Each row is a point on a tangle of strands that fork, close into loops and nearly touch. The rows are in no order.
Points whose rows are less than 77.6 apart are linked; no others are. Some points are linked to none.
Robu: [  3.3 -22.3   2.4 -25.2 -17.9  -9.7 -12.3  34.5   8.8  13.8  -6.9 -27.0
  -4.6  -6.9 -21.8  -3.2  -6.2  -7.4 -18.6  15.6  -4.5 -12.4  -1.0   0.1
  -5.4 -18.6  10.5   1.3 -12.9  14.1 -17.9  11.9]
muz: [-13.5   5.1 -11.4 -24.4   1.6 -49.5   3.5 -15.9   4.6  -5.4   5.3 -36.6
  -5.7  18.9   3.9  20.8   4.2  -9.2 -14.1   0.0  37.3  -6.3 -25.9 -26.4
   4.7   1.7  -3.4 -26.9 -23.3  16.6   1.6   8.0]
rida: [-20.9  19.6  17.6   7.0 -11.1 -14.1   8.7  -6.0  -3.7  45.5 -15.8   3.0
 -56.7   7.0 -10.2   8.9   3.4   8.1 -13.8   8.2  -3.7  14.4  18.0 -21.4
 -12.4 -14.3  26.0  32.4 -15.9  -7.9   2.3   4.1]
gusum: [ 32.5   7.2  -3.3  52.2  -2.9   2.4   3.4   8.9  20.1   9.9   8.4  50.8
  -8.5   2.8 -16.3   4.5 -20.1  10.4  29.6   5.9 -19.0  18.7  28.2  23.7
  19.9  12.1 -16.6  13.4   7.7  19.0  -9.7 -12.2]
pov: [ 30.6 -14.9   1.3   5.8 -25.6 -24.9  28.0   4.8 -11.9 -30.5  -4.2 -22.8
  22.0   5.7  19.6  33.7  -0.5 -16.4   9.7   6.1   7.3  -8.9 -33.0  38.2
   7.3  18.8 -14.0 -20.9  17.0  -3.5   7.9  10.2]
Kolu: [  4.5  37.7  23.7   8.0  40.7   4.0  28.8  -2.5  31.1 -23.2   8.4 -19.1
   9.7  11.8  -4.4  -9.7  15.9   4.3  -0.6 -12.5  18.0 -20.4  12.2 -28.5
  13.1  23.2   2.8  -7.7   6.1 -46.8  -2.6 -45.1]
zoz: [ 25.4   3.7   5.6  54.5 -24.6   7.5  -1.2   1.1  -1.8  23.7  14.6  60.2
 -24.1   4.7 -15.5   4.5 -13.8   6.1  23.4   1.6 -14.8  23.4  31.7   9.4
  11.0   4.0 -10.0  29.3  -0.9  18.4  -3.6  -8.6]
Nalub: [ 30.9  10.9  16.1  11.5  -0.4  15.4  12.8  -3.4   3.6 -37.0 -19.5   5.9
  36.6 -15.7 -27.4  -3.0   4.2  -1.9   9.9   6.8 -13.2 -11.0  11.7  11.2
  -0.2  31.0  -6.7  -3.5  20.3 -21.7 -17.7  -5.3]
mobi: [-20.3 -14.0  -2.8 -25.9  14.1  17.3   1.1  13.6 -13.3  26.2 -21.7 -49.4
   5.5  16.8  13.3 -29.8   1.7  15.9 -26.1  11.6 -19.3 -12.7  -4.6  35.7
 -20.3 -27.9  12.2   6.1   3.9  -5.0  14.0   8.6]
tubol: [ -9.5  12.1 -15.8   5.0  18.0 -37.1  -1.6   5.4  58.0  -9.3  -3.2  -1.6
 -13.2 -25.3 -17.0   8.4  -2.0   2.5  -6.7   0.0  16.2   7.0   3.3 -28.3
  11.2   7.6  -1.2 -13.7 -21.4  15.6 -24.3   0.7]
Suvur: [  5.7  -5.8 -11.0 -12.7 -34.9 -57.3  -2.1  -4.0   8.8  -5.1   2.5 -10.4
 -21.5   1.2   4.9  40.1 -16.8 -20.5   0.2  20.6  13.9  16.7 -29.4   0.3
  15.3   6.0   1.3 -10.2 -15.1  26.6 -17.1  19.1]
bufa: [ 16.8 -13.6 -10.2 -25.8  -7.6  34.1 -23.2   2.4 -32.2 -35.1   2.2  -1.2
  47.1 -10.1 -19.5 -21.9  -3.8  -6.8   9.8  -7.8   3.3 -23.4  19.5   3.4
   2.0   9.1 -10.1  -0.2  17.0   5.5   7.2   6.2]
Nup: [  8.8 -19.6   8.3  -4.2  -7.0  50.9   6.6   4.6 -15.2 -28.5 -18.4   4.6
  39.2 -19.9   8.5 -12.3  -3.9   4.8   1.8   9.0 -16.7  -5.9 -18.2  49.6
  -0.3   3.9  -6.8 -10.6  15.0 -11.5   4.9  18.9]
Lufid: [ 20.2   9.6   7.0  25.9 -26.5  -3.9 -12.9 -31.2 -12.9  21.2   6.0  51.9
 -22.3   1.3  -9.7  13.0 -14.5   1.7   9.8  11.0  -1.4  21.4  29.3   2.0
  -1.0   6.6  -5.7  32.6 -24.4  33.7 -11.6   7.6]
gibo: [-17.6  14.3  18.8  16.3  -4.3 -17.9   9.0  12.8  17.2  31.9 -10.9   1.9
 -49.2  -1.0 -16.2   4.7  -1.4   5.8  -5.0  -0.2   8.1   4.0  15.0 -26.8
   0.0 -12.7  17.0   6.4  -6.3  -2.2  -5.2  -5.3]
zekuf: [ -1.0  -5.2 -21.4  -0.1  -2.6 -11.8 -26.6  -3.6  12.1   4.2  12.2  27.0
  -0.1  -7.7 -13.6  -4.5 -11.9  -1.4  13.3  -7.6   6.0   8.4  12.7 -22.3
   8.5  -1.4  -9.6  -6.0  -7.2  38.2 -11.9   7.4]
tol: [ 14.6   9.2  35.8   3.9 -48.5  -9.0  17.1   2.6  -1.6 -20.9 -24.5   5.7
 -19.0 -30.1 -11.8  31.0  14.1 -13.5 -16.7   8.1 -14.3  11.8  -0.4   9.9
  -9.6  11.9   7.3  22.1  -6.8 -19.7 -22.8   4.9]
Geta: [ 18.4  -7.0  21.0  -5.2  -9.1  25.1  23.3 -15.7  -5.2 -22.1 -27.7  -8.9
  24.1 -19.7  18.1   3.0   4.2  -1.2 -14.3  20.2 -11.7  -8.1 -13.1  50.4
 -10.9  16.0 -10.3   4.7 -11.5 -10.7 -12.3   9.4]
peka: [-28.2 -37.4 -28.6 -25.3 -19.9   6.4 -41.5  16.5 -19.2   5.4  19.1   6.7
   0.0  -5.2  10.2  -8.4 -14.7  -9.4  -2.7   2.6 -17.8  16.3 -36.1   1.9
   0.1 -34.7   4.0 -17.8  -9.0  29.9   3.7  24.9]
zolo: [ -6.5  -0.4  -8.6  -9.2 -18.6  16.6 -29.5  18.3 -28.2   9.7  -4.2   7.9
  -6.5 -21.0 -34.0 -17.8  -0.7  -5.4  -8.6  -2.2 -21.3  -3.5  37.8 -19.1
  -9.0 -22.6  29.0  39.6  17.2 -15.2   6.4   4.3]
sini: [ 31.6  -7.0  10.9  30.4   6.8  17.1  11.3  23.4  12.5   9.9   5.4   4.3
   8.0  16.8 -11.4 -14.6 -12.6   9.2  29.8   5.8  -1.4 -16.4  25.0  13.3
  12.7  15.5  -4.5   3.2  30.4  -1.9  -5.1 -25.5]
dap: [  4.5  27.9  19.6 -12.2  -5.2  -7.2  17.1 -17.4 -19.6  -6.7 -13.4 -26.1
  -3.6  -5.4 -12.7  -3.0  14.9  -4.5 -17.2  -6.6   8.3 -16.4  16.0 -29.6
  -2.3  10.1  21.3  11.8  15.6 -38.4   7.5 -11.2]
vomo: [-10.9  -1.1 -16.2  -8.4   3.4  11.0  -7.8  -6.8 -36.9 -19.7   8.6   1.9
  18.3  16.3  23.6 -10.2  18.7  -4.2  17.9 -40.8   0.9   0.4 -11.7 -12.7
   7.9   4.1  -8.2  -7.5  44.6  -9.8  38.5   4.0]
zug: [ -4.9  14.4  -1.0 -12.6  17.2  11.3   0.8 -19.5 -16.1 -26.4  -5.8   6.2
  30.2  -3.3   9.8 -13.8  22.7   4.3   3.1 -32.2  -0.4  -4.7  -5.2 -13.8
   0.4   9.5 -10.7  -7.8  29.2 -22.4  17.3   1.9]
gufu: [  2.1  -8.8 -11.4 -17.4  -1.3 -14.3 -15.3   3.5   8.6  10.4  -0.1  -8.1
  -0.9  -1.8 -12.7  -1.3 -10.5  -0.6  -2.6   5.3  12.2  -6.3   9.9  -8.5
   0.9  -1.5  -2.5  -2.6 -16.8  34.5 -12.2  10.5]
kab: [-25.5 -23.1 -11.2 -26.0 -23.6   1.3  -5.5   9.3 -10.0 -17.2 -14.8 -13.5
   7.5 -23.4  25.7   2.1  12.8  -3.2 -30.6  -3.0 -27.4   7.1 -53.1  17.8
  -9.4 -34.8  11.3  -2.0   1.4  -9.4   4.8  30.7]
gavit: [ 35.3 -14.5 -20.6  39.8 -36.1  25.4 -21.2  34.7 -17.2 -22.6  22.6  35.5
  14.3 -10.7 -34.8   6.3 -20.4 -17.8  34.0   9.5 -15.5  -0.8  35.5  11.0
   7.0  -8.5 -12.8  10.3  11.6  12.3   3.5 -12.2]
vati: [ -2.9 -41.0 -24.9 -19.6 -28.9   5.7 -31.5  15.0 -20.3 -13.4  19.8  12.3
  16.1 -12.6  16.4   6.3 -20.8 -17.5   4.5   6.9  -8.5  14.2 -37.9  15.0
   6.2 -15.1  -5.4 -23.0  -6.3  29.7   1.1  26.1]
dasem: [-28.2   9.1   0.0   9.8   4.5 -29.1   2.3  17.3  36.6  19.2  -5.6  -3.4
 -41.9  -5.6 -18.6   5.3   0.8   1.8  -3.8  -5.8  12.5   2.7  -0.5 -38.4
   6.6 -11.6  10.8 -12.9  -8.0  11.4 -13.9   0.4]
Gogu: [ 13.8  49.5  34.0   5.9   7.3   5.7  21.4 -34.9 -29.9   4.3  -0.5  -1.4
 -12.7   0.3 -12.0   9.0   6.9  -0.9  -2.5 -13.3  11.5   5.0  32.0 -42.5
   1.8  23.9  18.3  23.9  16.6 -40.4  21.4 -18.5]
vide: [-10.5 -24.4 -21.1 -13.5 -13.9 -11.9 -17.1   2.0  -4.9 -30.2   7.5   9.2
  22.8 -14.1  10.5   6.6   0.9 -12.9   5.9 -17.8   2.1   4.3 -36.4  -6.2
   9.1  -1.5 -14.2 -32.2  12.6  14.5   2.4  25.3]
funef: [ 10.3  -6.6  -4.3  14.4  -9.4   9.8  -9.4  -4.9   9.5 -21.5 -10.1  39.2
  13.6 -24.4   0.3   7.6  -8.4  -8.8  12.1   5.0 -23.3  29.3 -11.8  27.5
   0.6  13.3 -18.7  -2.6  -2.5  18.2 -17.6  17.7]
Geru: [ -7.4  19.5 -10.5  -1.7  32.6 -49.1  18.3  -2.6  53.8 -22.7   7.4 -22.6
  -2.8 -19.2 -11.5  11.4   9.1  -3.6 -20.1   9.3  37.0  -7.1   1.7 -21.2
   4.3  19.0   9.0 -17.8 -42.9  -1.7 -14.7 -12.2]
tirup: [ 15.2  -1.8 -11.2  20.8  -9.6 -21.4   3.6  -1.8  -9.7   9.7  18.8  12.6
  -8.3  28.6   4.3  19.2 -14.6  -5.5  30.1  -6.6  26.4   0.0   5.6  -6.0
  17.6  10.5 -11.4 -10.3  14.5  27.9  13.9  -6.5]
buga: [  2.1  33.2  15.2 -21.9  44.6   2.5   9.5 -10.6  15.9 -25.7   7.3 -14.8
  24.2  15.7   6.4  -9.2  18.0  -4.9   3.5 -27.4  28.4 -17.8  16.2 -24.8
  12.8  16.7 -11.3 -10.4   2.4 -17.4  -4.5 -35.0]
mel: [-13.0  -3.0 -31.7   8.5  -2.9  11.3 -25.1  -2.6 -35.0  -7.2  25.1  22.4
   3.6  19.5  10.6 -10.3   6.3  -7.8  24.3 -39.7   5.7   6.8   4.0 -23.8
   9.8  -4.0 -12.7  -9.0  32.5   8.6  37.8  -0.3]
Nekod: [ 31.1  -7.9  -6.4  46.6   1.4  14.3   2.1  33.8  28.2   3.0   6.8  32.3
   1.6  -1.1 -19.6  -8.0 -20.6   9.2  35.6   7.5 -19.5   0.6  27.9  28.8
  20.4   7.5 -13.2   6.5  24.7   8.7  -4.5 -18.0]
Maf: [-41.9 -24.6 -23.7 -11.5  20.8  19.4 -31.9  35.8   2.8  18.6  -3.2  -9.8
   2.2   1.6  -1.2 -38.2  -1.5  15.9  -4.3 -14.3 -25.6  -0.1  -3.4   2.0
  -8.8 -40.8  11.2  -3.1  14.1  10.8  14.4   8.2]
bipev: [ -7.3  51.9  26.3  18.0  19.8  -3.6  26.1 -31.9 -13.5  14.7  -1.8   4.2
 -28.1  -6.9  -0.4  17.7  13.5   2.5  -4.8 -16.4   7.1  20.5  13.3 -41.6
   1.6  12.6  15.8  20.7   9.5 -44.6  30.6 -10.6]
Vom: [  3.2  -0.8  22.8   6.6  -5.6  -5.7  36.5 -15.5   9.2  17.0 -14.7 -14.4
 -25.0   4.0  20.2  10.2  10.1   2.4 -17.5  23.0  -5.1   2.6  -7.0  28.3
 -23.1  13.3   0.6  13.1 -31.7 -15.3 -14.9  -0.2]
Vaf: [ -6.6  14.1   6.2 -12.4  22.4  18.3   6.8 -24.3 -25.8  11.1 -22.1 -26.9
  18.2   4.4  18.3 -20.4  19.4  14.5 -12.0  -5.8 -20.3  -6.1  11.1   4.4
 -12.6   5.1  14.9  31.7  14.3 -41.1  17.1  -7.7]
piri: [  8.0   3.6 -10.9   5.5  39.4  18.8 -16.1 -21.6  13.4  12.0   9.8  31.8
  19.0   4.9  11.0 -25.3 -12.4  18.2  12.8  -4.2   0.5   3.4  16.1  13.3
   2.6   8.4 -26.2   1.9 -11.6  39.6 -10.8  -0.9]
tur: [  7.2  11.4   6.0 -21.1 -13.0  -1.7  -5.8  -0.7 -29.3  -6.5  -3.9 -21.1
   3.7  -3.0 -25.4  -6.7  10.3  -5.7 -10.1 -11.7  10.7 -18.2  23.1 -28.4
   1.2   4.2  14.5   7.1  20.8 -10.9   5.4  -5.1]
nes: [ -9.1  -3.7   1.8 -23.7  13.6  22.0   4.2 -13.7 -18.0   1.7 -22.5 -28.1
  19.6  -6.9  17.5 -23.0  11.5  12.2 -20.8   1.5 -15.2 -14.2  -5.5  20.5
 -17.3  -3.3   8.3  12.4   7.4 -18.7   9.4  11.1]
Tes: [ -3.0 -18.1 -17.9  -3.2  18.9  41.9 -22.6   1.3  -1.6   6.6   0.1  23.2
  24.2 -10.1  11.8 -31.7 -15.0  12.6   5.6  -2.0  -9.9   1.6   3.7  31.6
  -2.3  -3.9 -15.9  -5.0  -4.3  33.5  -5.3  10.3]
mev: [ -1.5  10.7  24.0   9.9  -9.7 -28.2  43.4  -4.0  15.4  14.5  -4.4 -27.4
 -35.6   4.7   9.3  19.2  15.3  -3.7 -22.0  19.6  16.6  -1.5 -10.9   8.4
 -15.7  11.2  12.6   7.3 -36.8 -26.1  -7.1  -8.3]
nibat: [-25.2  26.8   4.6  -7.8  44.5  -3.0  -3.5 -20.8  23.3  11.2   0.0   1.9
  -3.8  -3.8   1.2 -12.5  16.4  15.2 -14.1 -16.2  12.4   2.7  13.7 -30.9
  -9.4  -0.7  -3.5   0.5 -18.2 -10.6  -4.3  -7.4]
lezog: [ 18.5 -25.5  10.9  20.5 -18.3  44.0  -7.7  54.7   2.2 -23.8  -1.5  29.3
  16.0 -23.9 -20.1  -5.5 -12.5  -6.9  17.4  19.9 -31.1  -0.5   1.4  37.7
   8.3  -7.2   2.7   1.0  20.8 -12.5 -15.2  -1.9]
bemug: [-11.3 -15.3  17.0 -12.7 -34.5  10.1  -8.7  51.6   0.8  -9.3 -12.4  -2.8
  -9.5 -30.2 -26.7  -2.1   6.5  -7.5 -16.7   4.0 -27.2 -10.8  -3.0  -5.6
  -2.4 -27.7  28.5  14.0  22.3 -26.3 -16.5   4.1]
nopuz: [ 24.0  -8.1 -20.9  40.7 -38.7  17.8 -21.0  18.6 -33.1  -8.8  29.6  37.8
  -4.9  -1.8 -29.6   8.5 -12.1 -16.3  27.1  -8.8  -4.3  -4.0  36.1 -12.1
   6.0 -12.9 -12.9  13.1  10.6  10.4  18.8 -10.1]
kazag: [-13.4 -17.9  -8.1  -3.4  -5.8  25.9 -22.0  28.7 -15.3  19.4  -3.0   3.7
  -3.3  -6.7 -11.5 -27.5  -3.0   3.6  -0.3  -3.0 -22.9 -10.2  16.5   6.0
  -9.4 -24.5  15.0  20.1  19.5  -3.1   8.1   2.4]
zeza: [-18.5  18.4  -5.2 -11.0  52.8  -4.9  -1.2 -15.7  40.1 -11.9  -2.4  -0.4
  13.8 -15.8  -0.1 -20.7  18.7  11.0 -19.2 -11.4  12.4  -6.8   2.7 -19.3
  -8.6   7.5 -13.9 -10.6 -31.0  -6.2 -16.9  -9.1]
sisog: [ -4.7  19.4   9.8  14.9   8.5 -47.3  37.1 -12.5  32.0  -8.2   7.0 -24.6
 -23.8  -5.2   5.8  25.9  15.6  -5.6 -23.6  15.8  33.6  -3.1 -12.4  -5.2
  -9.2  17.0  13.9 -10.9 -45.4 -18.2  -5.0 -15.1]
melum: [  2.2   2.6  17.3  -4.7  36.6  24.9  43.7 -18.5  -3.5  26.6  11.0 -35.1
   7.2  32.3  43.2  -4.1  20.4  22.3   1.5  -4.8  -2.9  -4.1 -13.0  10.9
  -8.3   8.6  -5.9   6.0   9.8 -39.3  24.9 -23.9]
laso: [  1.3 -12.3  -0.2  -1.2 -32.6 -26.5   7.9  15.8  23.3 -37.8 -12.5   5.9
   0.4 -29.0   3.5  32.4   1.6 -18.2 -10.6   7.7 -16.2  15.5 -37.2  13.4
   5.4   1.7  -2.5  -5.7  -8.3   3.6 -22.6  17.3]
fufid: [ -0.4 -18.6  24.1   6.8 -25.4  22.6  -6.0  52.3  13.6 -18.2 -13.0  20.6
  -5.5 -36.2 -18.9   3.0   7.9  -3.7   0.0   9.4 -35.3   3.4  -8.9  13.4
   0.2 -17.9  13.5   9.2  19.0 -23.7 -22.8   1.5]
nozi: [-18.4  -3.5  -9.5   4.1  10.9 -40.1  -8.8  -9.0  23.2  37.9   7.1  -9.8
 -32.6  47.0  10.0  10.2 -14.2   7.8  11.0  15.1  23.8   6.6 -21.0 -11.6
   4.7 -13.2  -3.2 -24.6 -20.0  34.7  -8.5  -0.4]
minet: [  7.2   1.5  -4.3  25.8   4.9 -31.2   6.2   0.1  20.8  29.2   8.8   9.8
 -23.1  29.7   6.7  19.2 -18.2   7.1  21.3   9.0  19.2   1.7   6.6  -0.6
  13.6   5.4  -2.2  -5.3  -3.3  28.3  -6.4  -6.8]
vas: [ 10.1   4.8  -5.1 -19.0  17.2  33.9 -20.0 -10.2 -17.4 -38.3  -6.7  14.0
  48.2  -9.9 -12.3 -24.9   9.5   2.0   9.1 -16.0  -0.5  -9.3  18.3  -6.2
   0.6  16.7 -17.6  -3.0  15.6   0.6   0.7   5.3]
Govus: [ 26.7 -28.1 -16.5 -17.8 -11.8  22.3 -15.5  16.3 -33.2 -33.5   8.5  -8.1
  48.8  -2.0  -0.8   1.5 -17.3 -17.4  14.8  11.2   9.8 -19.5  -4.0  31.1
  11.5   8.1 -12.6 -16.7  11.4  20.2  13.8  13.6]
Feret: [ -8.5 -18.7   7.8 -16.5 -33.8  -3.4   7.9  14.0   9.7 -37.8 -15.1  -2.1
   8.1 -32.0  20.2  16.9  13.6  -8.3 -29.0   2.7 -19.1   7.0 -60.5  23.6
  -4.4 -20.7   2.6  -8.0  -4.9 -11.4  -7.4  23.2]
kodam: [-25.9 -13.7  -5.6 -12.0   8.1  -4.9  -1.3 -16.1  12.0  22.6 -13.5 -12.6
 -12.5   4.1  21.4  -8.8   0.0   8.8 -18.5   7.3  -8.6   8.5 -24.4  16.0
 -21.4 -10.9  -3.6  -6.9 -26.5  15.2 -16.5  13.3]
masal: [ 22.7  -3.2  26.4   7.1  -1.1  19.7  35.0 -15.2  10.3   9.5 -21.5  -5.9
  -2.6 -12.7  21.5   1.0   3.0   7.0 -14.0  29.9 -13.7   0.7   2.9  53.1
 -21.7  21.4  -7.7  15.6 -28.5 -10.0 -23.3  -2.8]
zamed: [ 15.6 -11.2  -9.4  -6.2 -42.6 -38.0   0.7  13.2   6.8 -29.2  -1.4   4.7
  -5.2 -18.3   1.1  47.2 -13.9 -25.3   4.8  17.2  -9.3  21.8 -20.2  21.0
  13.2   9.2  -0.1  -2.4  -3.6  22.9 -15.1  17.9]
luso: [  5.5  25.3  21.2   3.0 -21.5 -22.2  19.7 -33.5  -5.1 -15.0 -20.4   9.3
 -14.0 -33.0  -6.2  24.6  16.4 -14.5 -22.8  -0.9   1.7  20.2   4.0 -11.2
 -12.9  18.6   7.5  10.9 -22.0 -15.8 -12.8  13.2]
nak: [ 22.8 -31.8 -21.7 -17.4 -21.0   6.5 -13.6   9.4 -19.4 -32.6   8.0   1.1
  37.1 -12.5   8.3  15.7 -24.6 -19.4   7.6  17.6  -2.9   3.8 -21.9  43.1
  13.2   5.1 -12.8 -17.3  -3.5  29.7   4.6  24.6]
kizis: [-44.7   6.7  -9.8  -3.9  17.0 -31.5 -13.1  -6.2   9.6  36.3   3.3 -12.7
 -43.5  49.3  -1.4   4.3  -1.6  12.6   8.1  -6.7  21.4  11.3 -15.5 -38.0
   2.2 -27.3   8.2 -28.8  -6.0  20.9  16.0  -1.2]
Bobok: [-17.7  18.4  10.9  25.8   6.7 -20.1  42.9   0.9  32.0 -28.2   0.2 -10.0
  -8.8 -11.9   7.9   2.1  34.9   4.8 -21.7 -16.5  14.0  -8.8 -35.1 -14.9
   0.0   5.4   5.4 -22.0  -0.8 -56.0  14.7 -16.8]
rafus: [-11.1  -4.7  -5.4  -5.4 -23.1 -42.3   2.6 -13.8   4.0  -4.5   2.1  -4.9
 -21.7   3.8  11.9  28.9   1.4 -13.5  -0.7  -1.8  18.1   9.8 -36.3 -10.6
   2.7   0.8   0.5 -21.8  -8.3  12.9  -4.8  16.5]
napi: [ 16.5 -27.2 -16.1  25.0 -14.5  47.6 -19.1  36.4 -14.6 -18.5  13.4  34.0
  23.4 -15.2 -11.7 -12.1 -17.7  -7.1  22.9   7.3 -18.3  -4.6   9.9  27.1
   5.8  -8.5 -13.9  -4.0  15.9   7.6   5.8   0.1]
Rubi: [ 22.2  31.9  29.1  18.1  28.5  -7.6  37.3  -4.8  27.0  -3.2   8.6 -19.6
  -3.5  11.1  -4.9   9.5   0.6   0.1   5.0   3.3  21.9 -14.2  18.9 -12.0
   6.2  29.8   3.5  -4.6  -3.0 -31.3  -1.9 -39.8]
pati: [-23.8 -30.7 -13.8 -31.5  13.0  21.4 -17.9  31.8  -5.5  12.8  -9.4 -39.2
  15.8   1.3   1.1 -29.8  -1.5  13.4 -20.4   1.8 -16.7 -16.5 -14.3  20.8
  -9.5 -35.1   8.4 -11.0   8.0  10.5   8.1  15.7]
Natip: [-14.0   0.7   6.7   1.7  -7.1 -16.0   1.4 -38.9 -16.9  45.9  -4.1  15.8
 -39.8  31.0  23.0  13.7  -7.0   5.8  -0.4  14.8  -0.6  20.1 -15.1   1.3
 -11.9  -4.9   5.6   9.8 -20.7   9.3   1.0  12.1]
pobe: [  4.3   9.5   6.5  -3.5  33.0  41.2  24.6 -21.1 -16.8  20.8  -5.8 -31.6
  17.4  21.2  32.0 -21.6  15.6  28.1  -2.0  -2.5 -26.6  -2.4   5.0   5.5
   0.7  11.1  10.5  31.0  32.9 -53.0  26.4 -24.7]
Viki: [  2.3   3.4  -1.0 -20.0 -23.7  11.3 -22.8   8.0 -22.4 -12.9  -7.4  -5.8
   9.4 -24.0 -40.7 -16.7   3.1 -10.8 -13.0  -7.7  -9.4 -18.1  27.1 -30.0
  -6.0  -7.1  24.1  21.9  24.1 -17.6  -1.6   6.5]
kove: [ 28.2   4.8  24.1  16.7  13.7   7.6  35.1  13.6  17.8  16.3   3.7 -31.9
  -1.4  26.0  -5.2  -7.0  -5.5   7.8  14.2   9.6   5.4 -27.4  17.7  -0.6
  10.0  23.4   8.7  -0.1  27.0 -23.3  -9.4 -44.2]
gegu: [-19.4   8.4 -12.1 -43.3  18.3 -10.8 -20.3 -11.5 -18.7  17.9 -10.6 -34.7
   5.8  16.6  -9.4 -16.4  10.5   6.5 -26.0  -6.3   7.6  -4.5  19.7 -18.8
 -15.1 -17.1   9.7  14.2 -11.9  11.3  12.4   6.6]
gevi: [ -5.3 -15.8  11.5 -28.6 -32.0  -6.0  -8.3  45.9   4.7   4.0 -10.2 -30.9
  -8.5 -21.6 -34.6  -1.2   3.2  -7.9 -29.3  11.3 -13.4 -17.2  -1.3  -6.3
  -7.1 -29.5  27.3  11.1  -0.4  -8.3 -15.3  10.1]
durof: [-38.9 -12.4 -25.2 -12.1   9.1 -18.7 -31.7   2.8  -6.9  35.6   7.7  -7.0
 -24.4  43.0  -8.7 -14.0  -7.6  14.5   4.9  -6.5   0.4   9.2  -2.8 -27.7
  -2.0 -40.0   5.5 -13.6   0.1  34.0  20.4   1.0]
gar: [-13.5  -4.4 -21.0  -4.5 -17.4 -34.0 -14.6 -25.2  -3.8 -23.9  10.3   9.9
   3.2  -2.6  13.7  20.1   0.4 -17.2  11.4 -18.4  15.3  18.6 -42.5 -20.1
  12.3   7.2 -11.3 -36.6   5.4  18.0  -0.3  19.3]
pimeg: [ -2.7 -32.3  -9.6  13.4   1.2   8.4 -13.3  59.4  29.9   5.1   8.8   9.2
   1.1  -5.4  -5.4 -12.2 -14.7   3.5  17.0  -0.3 -10.8  -5.8  -8.8  11.6
  13.3 -20.8  -2.4 -14.8  19.7  14.5 -11.7  -2.3]
Pef: [-27.2  -9.9  -7.0  -8.7   9.1  -8.5   6.1 -31.1 -11.0  35.5  -6.8 -14.8
 -18.5  26.4  38.2  -1.0   1.1  11.6  -8.0   7.5  -3.4  13.3 -30.6  19.0
 -20.4 -12.3  -1.2  -6.7 -18.0   3.7   5.0  16.3]
Gida: [ 15.5  -5.0 -18.4  26.6 -21.5   4.2 -14.9   4.3 -29.5  -1.4  27.1  25.8
  -1.7  18.3  -6.3   7.0  -5.5 -12.4  31.9 -21.3  13.1   0.2  18.8 -13.7
   8.0   2.9 -12.2  -4.6  21.0  16.3  29.0  -5.7]
Getu: [-13.4  43.3  25.5  13.5  19.5 -11.5  23.8 -45.8  -4.2  28.5   3.7  14.3
 -32.3  -0.2  14.0  23.0   9.0   7.1 -12.3  -1.6   8.9  22.5   5.8 -28.0
 -10.4  12.3  10.9  15.5 -21.9 -33.0  15.4  -0.2]
Laz: [ 40.8  12.8  16.2 -22.9  18.4  10.1   7.6 -15.6 -17.3 -18.4  -0.8 -29.9
  35.2  23.2  -3.1 -12.9  -0.1  -4.8   7.5   1.0  22.1 -33.5  30.9   3.5
   5.0  28.6  -8.2   4.2  10.1  -2.5  -6.9 -24.0]
riza: [ -3.3  38.0  24.2   4.8  -1.5 -21.3  21.5 -45.1  -5.7  15.4  -7.0   8.2
 -28.5 -11.6   2.5  24.3   9.5  -6.6 -23.5   8.3  14.2  16.0  11.1 -20.2
 -18.3  16.9   9.7  19.1 -37.7 -17.0  -4.7   7.5]
riger: [ -0.8   6.1   5.9  11.8 -11.1  -1.9  -6.4 -44.8 -14.3  41.6  -0.3  39.2
 -30.4  17.3  14.4   6.9  -9.6   9.5   2.0  13.9  -5.5  25.1   6.8   7.3
 -12.1   0.4  -2.4  26.6 -25.4  23.0 -11.3  10.5]
Megub: [ -3.1  14.6  21.4   4.0  40.8   6.1  34.9 -17.6  12.4  29.6  14.1 -19.9
  -2.7  28.8  36.8   0.9  10.3  15.9   0.8  -2.1  12.1  -4.6  -2.1   0.9
 -11.1  12.4  -9.5   0.5 -10.8 -26.0  11.4 -25.4]
zube: [-31.1 -31.6 -34.8  -7.3  -4.3   0.8 -37.4   8.5  -9.0  22.8  20.2   8.4
 -11.7  25.7   7.1 -14.3 -15.6   5.1  13.6  -7.2  -5.4  10.8 -26.0  -5.9
  -1.6 -36.3  -1.8 -21.3   2.2  35.2   8.3  12.6]
sirif: [ -1.1 -18.3  -3.5 -23.9   1.3  56.9  -7.7   0.1 -37.0 -15.2 -16.3 -12.9
  40.2  -8.5  12.2 -28.8  -1.9   6.0  -9.3   5.1 -16.8 -20.0  -8.0  38.0
  -2.4  -8.8   6.9   3.6  25.5 -18.7  21.1  13.1]
Bepi: [  6.9   5.2 -29.3  28.3  17.3  -3.5 -28.9 -16.3  16.7   3.4  23.1  51.5
   7.1   6.7  -7.4 -10.6 -17.8  13.7  25.4  -9.5   4.5  13.7  17.2 -12.6
  18.5   2.3 -25.0   0.6  -3.1  43.3  -8.0  -4.4]
Nutes: [-19.0  30.2  16.5  -2.5  52.2  -6.4  12.9 -11.5  28.3  31.7  12.0 -12.5
 -15.1  23.2   9.4  -1.5   7.7  15.7  -8.4  -2.4  19.2  -6.5  17.6 -20.0
 -11.0  -1.4   2.5   2.4 -27.3 -11.1   1.9 -28.2]
Komu: [ 13.2  23.4   3.2 -39.6  31.0  -8.5   1.8  -4.9  -1.9 -29.1   7.1 -32.2
  30.3  24.9   1.1  -4.8  14.1 -11.2   2.1 -21.4  40.4 -25.6  16.5 -22.7
  11.5  18.3 -11.0  -8.1   3.7   1.5  -3.7 -24.6]
koli: [ 14.5 -30.2 -26.5   8.9  -2.5  38.0 -32.7  23.7  -5.3  -8.6  16.1  26.4
  26.6 -10.7  -6.3 -17.5 -23.0  -2.7  18.8   5.8  -6.6  -7.0  17.0  21.6
   8.4 -11.8 -16.3  -4.4  -2.4  34.6   2.9   5.5]
nuta: [  9.9  26.2  10.7  23.3  26.0 -19.1  22.5 -11.0  29.6   1.4   2.5   5.3
  -2.2  -2.4   6.7  14.6   2.1   2.7  12.2  -5.7  15.6   4.6   7.4  -8.7
   9.3  26.5 -13.7 -11.3  -2.7 -12.2  -3.6 -14.7]

How many points has the smallest loop of links through each point below? Write - if it is on no loop.
nozi: 16
zekuf: 12
Geru: -

A fork is a point with three links, a tip a point with one. Leave the first point through the second and follow the links. Name the first fork or tip that comes.
Robu / gevi: napi
Pef / Natip: Rubi
mobi / pati: tol
Vom / masal: nes
masal / Vom: rida
minet / nozi: vati

Name the points in between on the shortest way along the links from the first point to the second, in order.
tol / kazag: luso riza Getu bipev Gogu dap tur Viki zolo
sirif / Viki: nes mobi pati Maf kazag zolo
Suvur / Govus: rafus gar vide vati nak
sini / Pef: Nekod gusum zoz Lufid riger Natip
rafus / kizis: gar vide vati peka zube durof
Bepi / mel: piri Tes koli napi gavit nopuz Gida
